A landscape with many valleys, sampled at points; each row gives a point and its height.
From any point a ball rolls to the lowest of the 6 points nearest to it. It stops when none of these is lower. Distance is the straight distance between rows; heights are no part of it.
gade height 5.86: [2 3 -6 3 6 -7 0 1 2 -10 3 -2 2 0 1 -6 -5 -5 0 -5 -5 0 0 -6 5 5 -8 -3 -8 -6 -2 -8 1 1 -6 -3 2 -8 -3 -2 -3 2 -2 3 5 0 5 -1 -2 2 -13]
zetil height 5.41: [33 -6 -3 12 -5 -19 0 17 -25 -25 -7 7 -4 -28 16 -17 11 25 12 -10 -17 38 -22 3 -10 28 -1 2 21 -3 5 -2 -20 -23 29 -4 -2 23 -20 -19 -21 16 -22 24 11 11 35 44 -11 7 -14]
zan height 4.03: [-8 -9 12 1 15 0 14 -13 -9 2 -1 -15 5 3 11 -1 0 14 -3 16 3 -5 14 1 22 -3 -17 -1 -9 7 -20 -6 6 7 -12 14 7 -2 13 -15 -29 9 -4 1 -4 -10 4 -9 14 -9 2]
Kudun height 4.11: [-5 8 -10 -9 -17 5 -13 10 28 15 -2 5 -9 7 -20 -5 -11 -6 -3 -18 4 -11 -3 9 -29 -3 27 -9 11 -18 24 23 1 3 -5 -24 -6 -14 -14 20 39 -11 11 -11 1 14 -10 -14 -14 11 -2]
begir height 2.45: [11 1 -10 -3 -3 4 -15 13 21 2 0 7 -7 -5 -15 -2 -9 -21 8 -17 -3 12 -7 1 -24 6 23 -11 12 -12 18 22 5 -5 10 -19 -4 -3 -20 7 27 -8 4 -3 3 3 5 9 -20 8 -8]
vure height 3.99: [12 -4 -6 1 7 -3 -3 6 -9 -16 4 2 -3 -11 12 -2 -4 0 6 -8 -8 18 -6 -8 5 6 1 3 -2 6 -4 -10 -4 -19 9 -1 5 6 -5 -6 -12 9 -8 11 8 0 11 11 -2 7 -16]
Pege height 3.13: [11 -9 14 11 9 -12 12 0 -24 -17 1 -4 5 -5 28 -4 8 16 8 6 -2 21 -15 6 13 3 -24 6 -1 9 -14 -12 -5 -15 19 13 4 20 6 -20 -25 20 -14 22 8 -13 15 27 15 -2 -1]
sini height 5.23: [23 -7 -4 4 -2 -16 5 16 -18 -19 -3 5 -4 -22 17 -13 0 12 11 -8 -15 33 -16 0 0 15 -4 4 16 9 -2 -6 -15 -24 23 -4 -2 21 -12 -15 -12 13 -15 16 6 8 18 28 -9 8 -12]
paz height 3.78: [6 -4 0 4 11 -3 0 1 -6 -12 5 -3 -1 -5 7 -3 -7 4 1 -4 -3 12 -2 -2 9 3 -6 1 -4 4 -6 -11 1 -12 1 3 6 -2 0 -5 -15 9 -5 10 5 -3 11 4 0 0 -14]
lelib height 5.34: [32 -4 -5 8 -6 -17 0 19 -19 -22 -7 12 0 -32 9 -13 2 14 7 -14 -21 36 -18 -1 -13 25 5 1 25 -1 7 2 -21 -23 32 -5 1 23 -21 -13 -9 11 -21 21 7 12 29 40 -18 8 -16]
sobu height 4.91: [24 -1 -15 4 -5 -9 -8 19 -6 -13 1 11 1 -26 2 -4 -3 -7 15 -24 -15 24 -13 -4 -12 14 15 2 13 -7 10 4 -11 -22 24 -12 6 11 -16 -4 0 7 -13 17 2 6 14 23 -21 13 -14]
rem height 4.04: [-5 -5 4 0 12 -2 8 -9 -5 -4 0 -11 2 2 5 -3 -3 9 -5 8 2 -7 13 2 15 -2 -16 3 -11 0 -9 -4 3 7 -15 8 5 -7 9 -12 -20 5 -2 2 2 -7 -1 -7 10 -2 -6]
Sigu height 2.51: [-25 5 14 -7 7 5 9 -22 -11 20 -2 -12 6 20 4 6 5 2 -13 26 16 -30 18 -7 17 -13 -18 9 -22 18 -11 -16 9 18 -29 14 -5 -15 14 2 -13 -10 11 -22 -18 -14 -17 -22 21 -13 20]
pamu height 1.72: [-29 7 10 -6 -2 21 4 -22 -1 27 3 -10 5 21 -6 12 4 -6 -17 26 12 -31 17 -8 12 -11 -5 7 -18 16 -2 -17 9 23 -29 15 -9 -18 17 22 0 -14 14 -26 -13 -6 -20 -34 19 -10 15]
laz height 3.87: [-22 9 -6 -8 -17 17 -1 -13 16 16 2 3 0 17 -15 10 2 -13 -11 3 3 -30 9 -3 -7 -13 6 5 -17 -5 6 -5 2 16 -21 -1 -3 -11 14 20 20 -13 20 -20 -2 9 -21 -30 6 -6 12]
Kipi height 5.39: [29 3 -25 7 -9 8 -16 28 24 -5 -9 26 -13 -25 -23 -12 -14 -17 5 -33 -4 29 -18 13 -34 30 36 -7 40 -18 37 27 0 -30 22 -31 -1 11 -35 -1 35 0 -1 15 9 15 -10 28 -37 23 -16]
tef height 5.50: [-3 2 -5 2 3 -7 2 -1 1 -7 3 -5 2 0 -2 -4 -4 2 -2 1 -1 -6 3 -2 8 3 -17 -3 -11 -3 -5 -6 2 5 -14 -2 2 -9 0 -4 -6 -1 1 1 3 0 -1 -4 0 1 -7]
Bozi height 1.47: [-5 9 -11 -11 -18 7 -13 9 35 20 -7 9 -11 11 -25 -4 -17 -10 -12 -18 6 -13 -3 10 -35 -6 32 -5 18 -15 28 26 -4 0 -5 -28 -10 -16 -16 27 41 -11 10 -16 -5 16 -21 -15 -21 13 -4]
Nog height 7.18: [-13 0 6 -5 9 -1 10 -18 -10 6 -3 -13 4 9 7 0 4 7 -8 12 6 -21 18 0 15 -7 -15 4 -18 5 -11 -5 2 11 -25 10 1 -10 13 -8 -16 -3 6 -10 -7 -8 -11 -14 14 -7 13]
ved height 4.35: [-25 -3 21 -4 18 0 14 -26 -19 12 6 -28 10 24 20 12 19 19 -8 33 18 -23 19 -20 39 -29 -22 2 -25 17 -30 -16 10 28 -20 29 7 -7 32 -5 -32 -7 3 -14 -19 -17 -1 -21 27 -21 22]
vom height 3.98: [15 -14 16 16 3 -9 13 1 -30 -24 6 -1 8 -8 33 1 14 21 18 11 -1 29 -14 4 17 2 -26 2 2 10 -22 -8 -8 -15 20 26 4 26 6 -26 -41 20 -18 31 8 -13 24 33 21 -4 4]
naba height 4.28: [-14 -7 16 -2 17 1 16 -17 -15 5 0 -21 7 10 16 3 8 19 -3 23 6 -12 17 -3 33 -14 -20 1 -16 13 -27 -2 5 15 -8 22 7 0 23 -16 -31 2 -4 -6 -6 -13 1 -12 17 -16 10]
Lif height 3.43: [-13 0 -12 -4 -8 4 -4 6 14 -1 7 7 -4 3 -11 0 -7 -11 0 -2 0 -7 5 -4 -9 1 6 -10 -5 -9 1 6 1 10 -7 -6 -2 -6 -5 9 15 -15 11 -14 2 4 -5 -13 -4 0 -2]
giva height 6.04: [29 4 -28 9 -11 13 -17 28 29 -4 -9 26 -17 -29 -23 -9 -12 -16 4 -38 -1 31 -18 14 -36 28 40 -9 41 -23 40 31 0 -32 20 -32 1 13 -34 4 34 0 4 16 16 22 -11 26 -41 29 -21]
Mireg height 4.54: [19 -5 -6 5 -1 -9 0 14 -14 -16 2 6 -5 -18 15 -6 -3 4 9 -11 -15 26 -12 -4 -2 11 2 7 9 5 -6 -8 -11 -24 21 -2 1 17 -9 -9 -11 11 -13 13 5 3 15 22 -9 8 -14]
Bufu height 2.43: [-24 3 -2 -7 -9 18 2 -16 7 19 5 -1 -3 10 -6 10 0 -12 -14 15 3 -29 15 -5 3 -8 1 6 -18 3 -2 -7 2 18 -24 7 -2 -12 13 19 6 -17 14 -21 -5 2 -17 -26 15 -6 13]
buge height 4.95: [-29 18 6 -8 -12 18 -5 -17 17 28 -2 1 4 23 -20 16 3 -16 -19 10 6 -43 13 -1 -1 -17 4 5 -15 3 6 -14 4 27 -21 -4 -6 -21 19 27 29 -10 20 -27 -7 5 -26 -41 6 -10 13]
zeme height 3.38: [14 -6 3 3 8 -6 1 7 -14 -17 0 0 -5 -13 16 -4 -5 5 4 -5 -10 22 -9 -2 7 4 -6 8 3 12 -8 -13 -5 -19 13 3 4 11 -3 -7 -15 13 -11 11 7 -1 12 18 2 5 -15]
Berip height 4.99: [15 -14 10 15 0 -17 11 5 -31 -25 5 3 10 -14 30 0 12 27 19 11 -2 38 -17 7 17 8 -23 -1 10 6 -22 -8 -9 -16 22 28 5 28 1 -28 -48 20 -17 35 10 -10 28 36 14 -6 3]
visi height 4.08: [-22 1 20 -8 14 -3 13 -25 -14 17 3 -23 10 23 15 8 17 14 -9 29 21 -26 16 -14 30 -25 -19 7 -25 16 -21 -16 9 24 -22 23 5 -13 24 -5 -25 -3 6 -16 -21 -16 -8 -22 27 -19 22]
Dis height 3.23: [-20 0 -12 -2 -12 11 0 -4 12 8 8 6 -6 3 -11 0 -2 -8 -6 2 -2 -16 7 -3 -5 -4 5 -5 -9 -7 -1 4 1 13 -16 -1 -4 -8 3 14 10 -16 14 -15 1 8 -12 -21 3 -3 6]
vumis height 3.11: [4 -7 21 7 20 -8 16 -9 -15 -10 -2 -9 8 0 17 0 -2 12 -2 19 -1 10 2 2 23 -2 -27 -1 -5 11 -22 -11 5 1 7 17 6 13 12 -15 -24 18 -15 9 5 -16 13 13 17 -7 -3]
Pediz height 3.81: [-23 4 4 -6 -7 17 3 -18 1 21 4 -3 -1 10 -8 11 1 -10 -14 21 7 -30 15 -5 8 -9 -4 4 -18 8 -1 -12 6 18 -26 11 -4 -14 13 20 -1 -17 17 -21 -8 -3 -21 -25 15 -8 14]
kita height 3.24: [-18 2 -14 -5 -17 12 -1 1 16 6 8 7 -5 9 -13 4 -4 -7 -3 -2 0 -19 6 3 -11 -6 12 -4 -7 -11 5 7 1 16 -13 -3 -1 -8 3 16 20 -16 12 -13 2 10 -13 -21 1 1 6]
femos height 5.05: [-29 15 4 -8 -10 19 -1 -19 14 25 -2 -1 4 20 -17 13 6 -13 -19 13 4 -41 14 -2 -1 -14 1 6 -18 0 6 -13 4 24 -21 -2 -5 -20 18 25 25 -13 17 -23 -3 6 -24 -40 9 -9 15]
Bik height 3.76: [15 -9 8 9 6 -11 7 6 -20 -20 0 2 -3 -9 23 -8 3 15 10 3 -6 25 -16 5 7 6 -17 5 4 14 -13 -14 -6 -19 17 3 2 19 1 -19 -18 17 -11 19 8 -4 17 26 9 3 -5]
Kepu height 5.60: [23 -2 -15 1 -1 -2 -15 16 11 -5 -4 13 0 -16 -15 -3 -10 -20 14 -26 -7 20 -12 5 -24 17 22 -3 19 -13 17 21 -1 -18 19 -21 -2 7 -23 -3 24 -3 -2 5 4 4 -1 22 -23 12 -5]
Patu height 3.75: [9 -9 22 15 7 -14 15 -11 -28 -14 5 -12 16 -2 27 5 9 19 9 20 1 18 -8 0 28 -2 -32 3 -8 9 -24 -10 -1 -6 18 28 7 18 16 -18 -39 22 -19 27 6 -19 24 28 26 -6 4]
zede height 4.58: [11 1 -6 2 7 -7 -7 8 -2 -13 4 1 1 -7 5 -2 -5 -5 7 -11 -6 12 -6 -6 1 5 2 2 -4 -1 0 -9 -4 -14 6 -4 4 1 -3 -2 -5 3 -5 9 5 0 11 8 -5 8 -17]
Zasef height 4.79: [-22 -4 22 0 19 -8 17 -20 -22 2 3 -27 12 17 23 9 15 24 -4 34 9 -12 21 -18 44 -24 -25 0 -23 17 -38 -9 7 20 -8 28 4 8 32 -13 -35 -8 -6 -11 -13 -15 3 -15 27 -22 17]
tuze height 6.22: [18 -17 10 16 0 -21 9 10 -31 -31 1 4 9 -18 30 -2 16 30 19 11 -5 43 -20 9 14 13 -22 -5 11 8 -21 -6 -9 -15 24 27 0 32 -4 -31 -51 23 -20 34 10 -9 35 39 14 -8 3]
Botod height 4.73: [23 0 -13 2 0 -6 -11 18 3 -10 -4 10 3 -15 -10 -5 -2 -17 18 -24 -10 18 -11 0 -18 16 16 1 11 -10 14 13 -5 -20 22 -18 3 4 -16 -3 17 4 -6 6 2 3 6 21 -21 12 -11]
zope height 2.47: [31 -1 -20 7 -5 -3 -9 25 9 -10 -5 19 2 -22 -16 -7 -5 -13 14 -32 -9 24 -16 8 -23 25 24 0 30 -15 26 23 -9 -24 25 -21 3 11 -26 -7 21 5 -9 16 3 6 1 32 -31 17 -11]
tisa height 4.34: [-17 0 -4 -4 0 0 6 -9 0 0 0 -4 1 4 -3 -2 0 -1 -9 9 1 -17 12 -2 5 -1 -15 0 -14 -1 -9 -4 0 13 -23 2 0 -10 6 -3 -7 -11 6 -14 -4 0 -11 -15 10 -5 7]
kula height 4.21: [26 3 -23 4 -8 14 -19 20 29 4 -9 17 -16 -20 -26 -4 -10 -20 5 -34 -3 23 -14 14 -36 22 40 -7 34 -21 35 32 1 -31 13 -28 -3 5 -30 6 33 -7 3 12 13 17 -12 16 -34 24 -17]
nefi height 5.59: [18 2 -13 1 2 -8 -11 12 -2 -12 2 5 3 -12 -2 -3 -2 -10 15 -20 -8 16 -12 -7 -6 8 11 3 -1 -5 6 1 -3 -17 14 -11 1 0 -11 -1 2 3 -6 9 2 1 11 13 -13 8 -13]
foro height 5.26: [26 -6 -8 6 -4 -15 1 21 -19 -21 -4 12 -3 -28 9 -8 2 9 10 -15 -19 33 -16 -1 -6 19 3 4 21 1 0 0 -17 -22 29 -4 -1 20 -17 -14 -10 14 -17 16 6 11 22 34 -15 9 -12]
goves height 2.72: [5 4 -8 1 7 -6 -5 7 0 -12 4 2 2 -1 -5 -6 -6 -11 4 -10 -2 3 -3 -6 -2 6 -2 -4 -6 -6 2 -4 2 -1 -2 -10 -2 -7 -6 0 6 -3 -2 1 3 2 4 2 -5 4 -12]
noper height 2.90: [3 -8 12 6 15 -5 9 -3 -8 -12 0 -7 -2 -2 15 -5 -6 9 -1 9 -2 11 1 0 17 1 -18 2 -2 14 -16 -12 3 -5 4 9 6 9 5 -10 -21 13 -10 11 6 -9 10 9 11 -3 -7]
Ter height 3.52: [-18 0 -6 -4 -5 6 4 -7 4 4 3 1 -2 6 -5 2 -2 -8 -8 9 0 -18 12 -2 2 -2 -7 0 -11 1 -7 -5 2 13 -21 4 -4 -9 4 5 2 -15 9 -16 -2 1 -15 -15 6 -4 7]
tege height 3.67: [-6 -10 17 4 18 -5 15 -13 -12 -2 -1 -14 6 4 16 0 0 16 -6 23 1 1 14 -1 28 -6 -25 -1 -8 13 -24 -3 6 7 -1 20 8 4 17 -17 -29 9 -8 0 1 -14 7 -3 16 -10 5]
dil height 7.47: [-9 11 -12 -13 -16 4 -11 8 31 17 -3 10 -12 13 -24 -2 -13 -6 -7 -19 6 -20 -2 11 -32 -10 30 -5 12 -15 25 22 -2 3 -8 -26 -8 -14 -12 23 43 -8 8 -16 -4 13 -18 -21 -15 10 3]
kom height 5.54: [-21 12 -3 -16 -18 16 -10 -3 32 20 -1 12 -7 22 -20 9 -11 -14 -12 -9 3 -37 7 5 -18 -21 20 4 -4 -3 12 7 5 12 -10 -15 -11 -13 4 28 44 -10 20 -25 -6 13 -31 -33 -6 -2 14]
mafa height 2.23: [16 3 -12 -4 -7 8 -19 8 25 9 -5 9 -16 -10 -18 -2 -11 -20 4 -25 0 13 -8 13 -35 10 35 -9 21 -18 31 28 5 -17 8 -25 -2 -6 -24 9 34 -11 9 4 6 10 -3 7 -25 19 -13]
Bofu height 2.77: [5 8 -11 -7 -12 3 -13 8 29 17 -7 7 -10 1 -23 -4 -13 -14 -6 -23 4 -3 -8 12 -40 3 33 -9 19 -22 33 28 -3 -4 -3 -30 -5 -15 -19 18 45 -12 8 -4 3 15 -8 -2 -21 19 -10]
voz height 4.00: [33 -7 -21 8 -8 -5 -7 23 0 -16 -2 19 2 -30 -6 -8 -2 -3 15 -32 -14 31 -15 4 -22 26 24 6 27 -13 23 16 -14 -21 32 -9 6 12 -23 -6 4 11 -14 26 -2 9 17 37 -32 12 -14]
dep height 5.81: [-18 11 -11 -12 -18 8 -7 4 26 15 1 10 -9 17 -21 1 -7 -9 -9 -13 3 -28 -2 7 -18 -16 21 2 -1 -10 20 12 0 11 -11 -20 -5 -13 0 22 42 -11 17 -19 -3 11 -26 -28 -6 3 14]
sulu height 5.01: [-32 -2 25 -1 18 -3 15 -25 -25 10 8 -32 10 23 23 13 23 18 -13 39 19 -22 17 -28 47 -33 -29 1 -25 19 -40 -17 11 32 -17 35 8 0 36 -6 -37 -8 2 -14 -16 -16 -2 -21 32 -27 23]
Femo height 4.20: [15 2 -11 -3 2 -4 -15 13 11 -7 0 9 -2 -6 -12 -3 -8 -22 11 -18 -5 13 -9 4 -17 8 15 -10 7 -12 12 14 3 -6 13 -19 -5 -1 -18 4 22 -8 2 -2 4 2 4 11 -16 7 -13]
bivir height 6.10: [28 -12 3 15 -4 -18 1 16 -33 -28 1 3 -1 -22 24 -13 15 30 19 -1 -12 41 -21 7 -4 20 -9 -2 16 1 -2 -5 -12 -19 23 11 -2 27 -15 -25 -37 21 -25 31 15 1 35 41 1 2 -9]
vufar height 2.11: [14 8 -11 -8 -9 4 -18 9 29 15 -7 5 -13 -4 -20 -4 -12 -18 0 -23 4 6 -8 13 -39 8 35 -10 20 -24 33 29 1 -13 1 -26 -3 -11 -22 14 40 -11 8 0 8 12 -6 0 -25 20 -14]
Bavug height 3.39: [1 -6 23 11 16 -9 17 -10 -19 -9 0 -13 13 2 19 -1 3 18 -1 22 -2 6 1 -2 25 -2 -33 0 -6 13 -23 -11 2 4 11 18 5 13 18 -17 -28 18 -13 9 4 -16 15 14 22 -9 4]
pag height 2.60: [-12 0 -13 -6 -13 6 -8 7 18 3 6 7 -9 5 -14 -2 -7 -10 2 -7 0 -7 2 3 -16 -3 18 -8 0 -12 8 11 3 11 -7 -8 -2 -9 -5 14 20 -11 10 -12 3 8 -5 -13 -8 3 -2]
Pur height 4.44: [-22 -5 19 -2 20 -2 16 -25 -19 6 3 -25 11 18 22 11 16 19 -5 31 17 -19 20 -15 37 -27 -20 -1 -23 17 -33 -10 9 26 -12 30 9 1 29 -11 -34 -5 0 -13 -16 -16 1 -18 26 -19 17]
bubur height 3.80: [27 0 -17 4 -3 2 -12 23 16 -3 -5 17 -5 -19 -18 -7 -10 -22 13 -31 -7 23 -13 9 -26 21 26 -4 28 -13 24 24 0 -23 22 -25 0 10 -28 -2 30 -1 -2 9 4 8 -4 25 -30 16 -7]
tif height 4.15: [-7 -6 24 5 18 -8 17 -12 -21 -3 -2 -22 11 7 14 1 4 20 -2 28 3 -2 13 -3 37 -9 -30 -4 -12 15 -32 -6 4 15 3 23 6 11 26 -16 -33 9 -12 -1 -4 -15 8 -4 19 -14 6]
padu height 2.62: [-8 3 -12 -8 -15 8 -9 9 22 9 5 6 -10 9 -16 -1 -7 -6 1 -12 1 -10 1 5 -24 -6 20 -9 4 -17 20 18 -1 8 -5 -14 -4 -12 -9 16 30 -11 12 -11 2 8 -5 -16 -11 9 -1]
gudu height 5.76: [-30 16 9 -8 -9 21 -1 -19 11 34 -1 -7 6 22 -17 13 8 -10 -18 22 8 -39 15 -5 6 -15 -3 5 -20 8 5 -19 8 25 -28 3 -8 -24 20 28 17 -11 17 -23 -10 -1 -24 -40 16 -8 11]
zazut height 3.66: [-19 1 16 -7 13 -1 14 -22 -15 15 -3 -19 6 18 11 5 11 10 -9 22 17 -27 18 -7 22 -18 -17 7 -23 12 -13 -11 7 18 -27 18 3 -11 20 -7 -22 -5 4 -15 -16 -12 -9 -18 23 -14 20]
nak height 2.35: [7 -8 12 4 15 -7 8 -2 -13 -14 1 -2 -2 -7 20 -4 -4 10 0 6 -4 16 -7 2 13 2 -20 5 2 12 -16 -12 2 -14 10 6 4 11 4 -12 -18 17 -12 11 8 -7 12 16 13 -1 -8]
lodu height 5.13: [19 -9 2 11 4 -13 7 12 -23 -21 0 6 -3 -15 24 -9 7 21 12 -1 -9 28 -20 1 2 9 -13 4 9 9 -9 -10 -13 -22 19 1 -2 23 -1 -22 -18 18 -18 20 9 0 20 29 4 3 -7]
Kodon height 3.50: [-2 -9 13 1 16 2 8 -9 -7 -7 1 -9 -1 -1 10 -2 -4 13 -5 13 0 0 9 3 20 -1 -17 2 -7 9 -16 -7 8 5 -6 14 8 3 10 -12 -23 10 -5 7 2 -8 5 -3 11 -6 -3]
vep height 3.29: [-3 0 -11 -1 -3 -2 -9 9 11 -7 5 4 -2 0 -9 -4 -9 -13 4 -8 -3 3 0 -4 -10 6 6 -11 1 -8 4 6 4 7 -1 -10 -3 -6 -9 10 14 -11 7 -8 5 3 2 -3 -7 1 -10]
nunur height 3.53: [-1 -6 23 7 18 -9 16 -10 -18 -9 -2 -16 12 5 17 -2 2 18 -2 24 1 4 8 0 30 -3 -32 -2 -6 14 -27 -7 6 9 7 17 7 12 19 -15 -28 13 -13 5 4 -16 11 4 17 -12 1]
lok height 2.14: [2 1 -9 -5 -7 2 -10 10 18 2 4 6 -6 0 -14 -2 -11 -14 5 -12 -1 3 -4 2 -21 4 19 -14 7 -16 11 14 7 6 -1 -11 -2 -5 -14 10 22 -12 6 -8 4 3 4 -3 -14 5 -8]
buvov height 7.09: [24 -16 7 16 0 -19 -1 15 -33 -32 2 6 2 -19 29 -7 15 31 21 5 -9 47 -19 9 5 19 -15 -6 19 7 -12 -6 -7 -21 26 19 -2 29 -13 -30 -48 23 -23 31 13 -6 36 41 4 -5 -4]
rofu height 5.57: [25 -7 1 9 -4 -17 0 17 -27 -24 -1 6 -1 -23 20 -14 13 25 16 -5 -15 36 -23 8 -6 20 -10 2 18 3 1 -6 -16 -20 26 0 -1 23 -14 -21 -23 18 -21 24 12 6 32 39 -4 3 -11]
vub height 4.76: [-21 14 -4 -8 -16 17 -3 -9 22 16 1 7 -4 19 -17 7 -1 -11 -10 -2 2 -36 5 3 -11 -18 11 5 -11 -7 10 -1 2 17 -15 -8 -2 -11 9 24 30 -11 21 -19 0 10 -22 -32 1 -3 15]
lesid height 5.28: [-1 11 -10 -10 -16 3 -13 7 31 17 -5 4 -11 6 -22 -6 -15 -8 -6 -20 4 -8 -3 10 -35 -4 29 -10 14 -19 28 26 0 1 -7 -29 -7 -16 -16 23 45 -11 9 -11 2 13 -10 -12 -19 13 -2]
pobu height 3.77: [-19 1 0 -5 -4 7 5 -11 0 10 0 -2 -1 7 -5 3 0 -6 -10 13 6 -22 15 -4 5 -4 -8 1 -14 6 -8 -5 0 14 -22 7 -5 -10 6 6 -2 -18 13 -19 -8 1 -18 -18 11 -10 12]
Faluz height 5.95: [-12 1 0 -1 5 -2 6 -12 -5 4 -3 -8 1 6 3 -1 1 3 -8 10 2 -17 14 1 12 -2 -16 5 -16 2 -8 -8 1 10 -24 6 -3 -11 9 -8 -13 -7 6 -10 -3 -2 -11 -14 11 -5 10]
raf height 4.88: [-8 -2 -2 1 4 -3 5 -9 -3 -1 -1 -8 3 2 0 -1 1 4 -7 3 4 -12 12 -2 13 2 -16 2 -13 0 -7 -4 -1 8 -21 3 2 -12 5 -9 -14 -2 1 -4 -1 -2 -5 -11 10 -4 2]
Bizus height 5.58: [19 -16 7 14 -1 -14 8 10 -27 -26 4 3 1 -15 29 -6 17 29 18 7 -4 37 -18 7 6 13 -19 2 7 7 -12 -9 -10 -20 23 20 0 25 -3 -27 -39 23 -18 33 12 -7 26 36 10 -1 0]
pora height 3.51: [-30 6 19 -10 10 7 11 -20 -9 23 3 -16 7 28 0 8 8 4 -17 33 21 -34 19 -14 27 -21 -20 5 -18 23 -11 -23 13 30 -30 19 -5 -21 21 7 -8 -9 13 -26 -23 -17 -20 -31 26 -23 23]
Lubad height 3.62: [35 -3 -20 8 -8 -5 -6 25 3 -15 -3 22 1 -30 -8 -8 -6 -5 13 -38 -11 29 -16 4 -25 26 22 3 29 -19 32 14 -12 -22 30 -14 9 12 -27 -8 10 8 -13 25 0 10 13 39 -32 14 -13]
sufas height 3.97: [-33 6 23 -7 14 -2 15 -25 -16 21 8 -22 9 31 9 10 16 15 -15 35 27 -33 17 -21 37 -31 -25 5 -25 17 -23 -24 11 34 -26 26 4 -16 31 2 -24 -4 10 -19 -26 -22 -12 -32 33 -21 29]
zigir height 5.45: [-31 16 7 -14 -13 21 -7 -13 32 28 -4 3 3 30 -25 20 2 -23 -27 9 6 -48 21 2 0 -20 12 2 -7 7 4 -7 11 30 -19 -10 -10 -25 15 34 43 -8 26 -28 -8 12 -33 -52 -6 -13 14]
guku height 3.84: [24 2 -19 1 -4 11 -18 17 25 4 -10 16 -16 -19 -22 -3 -10 -24 7 -30 -3 20 -12 13 -36 17 36 -7 31 -18 31 29 1 -25 14 -26 0 5 -26 6 33 -6 6 10 10 14 -6 15 -33 21 -14]
sudos height 4.19: [-31 1 25 -5 15 -2 17 -29 -21 13 8 -27 11 27 18 15 21 15 -13 35 23 -28 17 -24 42 -32 -24 1 -27 16 -30 -23 10 34 -24 31 7 -9 33 -3 -32 -5 5 -13 -24 -23 -3 -30 30 -22 25]
rikuf height 5.56: [-28 15 3 -14 -13 19 -7 -11 31 22 -4 7 -1 24 -20 16 -3 -21 -19 2 6 -44 12 2 -8 -21 14 4 -7 2 8 -4 8 22 -17 -10 -8 -19 7 30 44 -9 22 -28 -8 11 -31 -45 -3 -7 11]
legu height 3.03: [-20 5 -6 -5 -10 15 0 -11 9 16 3 3 -3 9 -10 8 0 -10 -10 9 0 -25 12 -1 -3 -9 2 2 -16 0 -2 -5 2 17 -22 5 -4 -10 8 16 7 -17 17 -17 -2 5 -20 -23 7 -2 13]
dud height 2.54: [19 6 -19 -1 -7 9 -18 12 30 10 -9 12 -17 -13 -20 -3 -11 -24 1 -30 4 15 -12 13 -41 13 38 -10 26 -23 35 29 -1 -25 6 -27 -4 -3 -22 11 37 -11 7 9 14 15 -7 10 -30 23 -15]
Tuv height 3.34: [6 -5 3 3 12 -2 1 -2 -9 -13 3 -5 -4 -5 11 -2 -6 4 -2 0 -4 10 0 -2 13 2 -10 3 -4 5 -9 -12 3 -8 -1 6 8 2 1 -6 -18 11 -7 9 5 -4 11 4 5 1 -13]
bizo height 4.26: [-18 -4 17 -4 16 -4 12 -23 -17 10 1 -22 7 16 14 6 12 18 -2 21 14 -18 20 -8 29 -19 -16 3 -20 12 -19 -9 9 18 -18 22 7 -6 22 -10 -31 -3 3 -10 -13 -14 -2 -16 19 -18 16]
vudiz height 3.42: [10 -9 19 16 8 -10 13 -6 -22 -15 5 -7 9 -3 24 2 7 18 9 13 0 19 -9 3 18 2 -30 4 -4 10 -18 -12 -4 -11 17 20 4 19 12 -21 -30 22 -15 23 6 -15 18 26 21 -5 3]
ruk height 6.56: [-33 13 10 -5 -5 24 3 -22 4 36 1 -11 6 26 -11 12 9 -2 -18 29 12 -39 19 -7 13 -14 -8 5 -23 14 1 -21 10 27 -30 12 -8 -25 22 24 9 -11 14 -20 -16 -4 -25 -44 19 -13 11]
Mes height 5.11: [31 -5 -15 5 -7 -8 -2 24 -7 -17 -3 15 1 -33 0 -8 -5 2 11 -24 -20 30 -14 -1 -15 21 17 6 26 -5 13 7 -17 -21 32 -6 8 18 -20 -7 -4 9 -14 20 3 11 22 35 -25 10 -15]
mupe height 5.20: [-23 14 2 -11 -13 19 -5 -12 28 20 1 7 0 24 -22 13 0 -19 -17 1 5 -39 8 1 -10 -21 12 4 -11 -2 10 -4 4 22 -17 -11 -8 -14 11 30 39 -9 23 -24 -3 10 -29 -37 -1 -7 16]
Guz height 6.18: [-24 13 3 -17 -14 24 -15 -9 39 22 -2 10 -6 32 -25 16 -7 -23 -25 -5 10 -44 16 6 -10 -23 28 3 -1 5 16 6 13 16 -15 -10 -13 -26 0 39 47 -9 24 -21 -9 14 -35 -51 -11 -2 11]
kiz height 3.44: [27 1 -19 3 -5 -6 -9 19 5 -9 -5 14 5 -21 -10 -6 -2 -14 22 -28 -12 19 -14 2 -17 19 18 2 16 -12 19 13 -9 -20 25 -17 3 6 -18 -7 12 4 -11 16 0 5 8 28 -26 14 -9]
vemil height 3.91: [4 -8 26 16 14 -11 16 -11 -22 -12 2 -16 17 6 20 2 6 23 4 27 1 6 1 0 32 -3 -36 3 -12 11 -27 -11 3 3 14 24 4 15 21 -15 -35 19 -17 16 2 -20 19 17 26 -9 2]
vero height 4.42: [-22 1 7 -7 3 8 8 -20 -7 17 -2 -8 1 17 -1 5 3 -3 -11 20 9 -25 18 -3 13 -11 -15 7 -18 13 -10 -12 6 18 -27 10 -6 -12 10 5 -9 -15 9 -22 -13 -6 -19 -21 18 -12 18]
lidu height 5.02: [22 4 -15 0 0 -8 -11 16 3 -12 0 9 5 -13 -5 -4 -1 -13 16 -23 -11 17 -10 -3 -12 11 12 2 5 -11 10 7 -7 -17 18 -16 2 5 -13 -3 9 3 -8 9 1 4 8 17 -18 12 -12]
lirap height 5.09: [-9 3 -6 -1 -1 -6 0 -2 3 -6 1 0 0 1 -8 -4 -8 -4 -5 2 -1 -7 5 -2 2 3 -11 -5 -10 -2 -5 -4 0 8 -14 -2 -1 -8 0 -2 1 -7 3 -8 3 0 -5 -9 1 0 -2]
Kiv height 1.97: [8 4 -10 -7 -7 8 -16 12 23 11 -2 4 -12 -4 -20 -3 -12 -18 5 -20 0 9 -7 9 -32 4 31 -11 17 -20 26 24 5 -5 4 -19 -5 -8 -20 14 34 -10 6 -1 7 8 2 1 -20 12 -12]
nit height 5.31: [15 3 -13 0 2 -9 -13 12 4 -8 1 7 3 -8 -9 -2 -6 -18 11 -19 -6 11 -12 -2 -13 10 14 -3 4 -10 9 6 -1 -12 12 -18 -1 2 -12 -1 17 -1 -2 0 3 2 7 14 -15 8 -10]
tute height 5.71: [22 -2 -12 0 0 -8 -6 17 -5 -11 0 8 2 -19 2 -3 -2 -7 17 -19 -14 21 -11 -1 -8 12 13 4 9 -3 6 2 -10 -22 20 -10 6 8 -12 -3 -4 7 -10 13 1 4 14 20 -13 12 -16]

For each start below, name the point where the ball stops.
Pur -> pamu
raf -> nak
Zasef -> nak

Call two points neighbours if one is among the 6 nearest of the other. Go from one point of each pair to the other, from neighbour to neighbour, staying as low as possible. Name the highest point that can't be avoided.
zope and pamu -> guku
nak and goves -> naba
goves and pamu -> vep
pamu and Bozi -> Dis
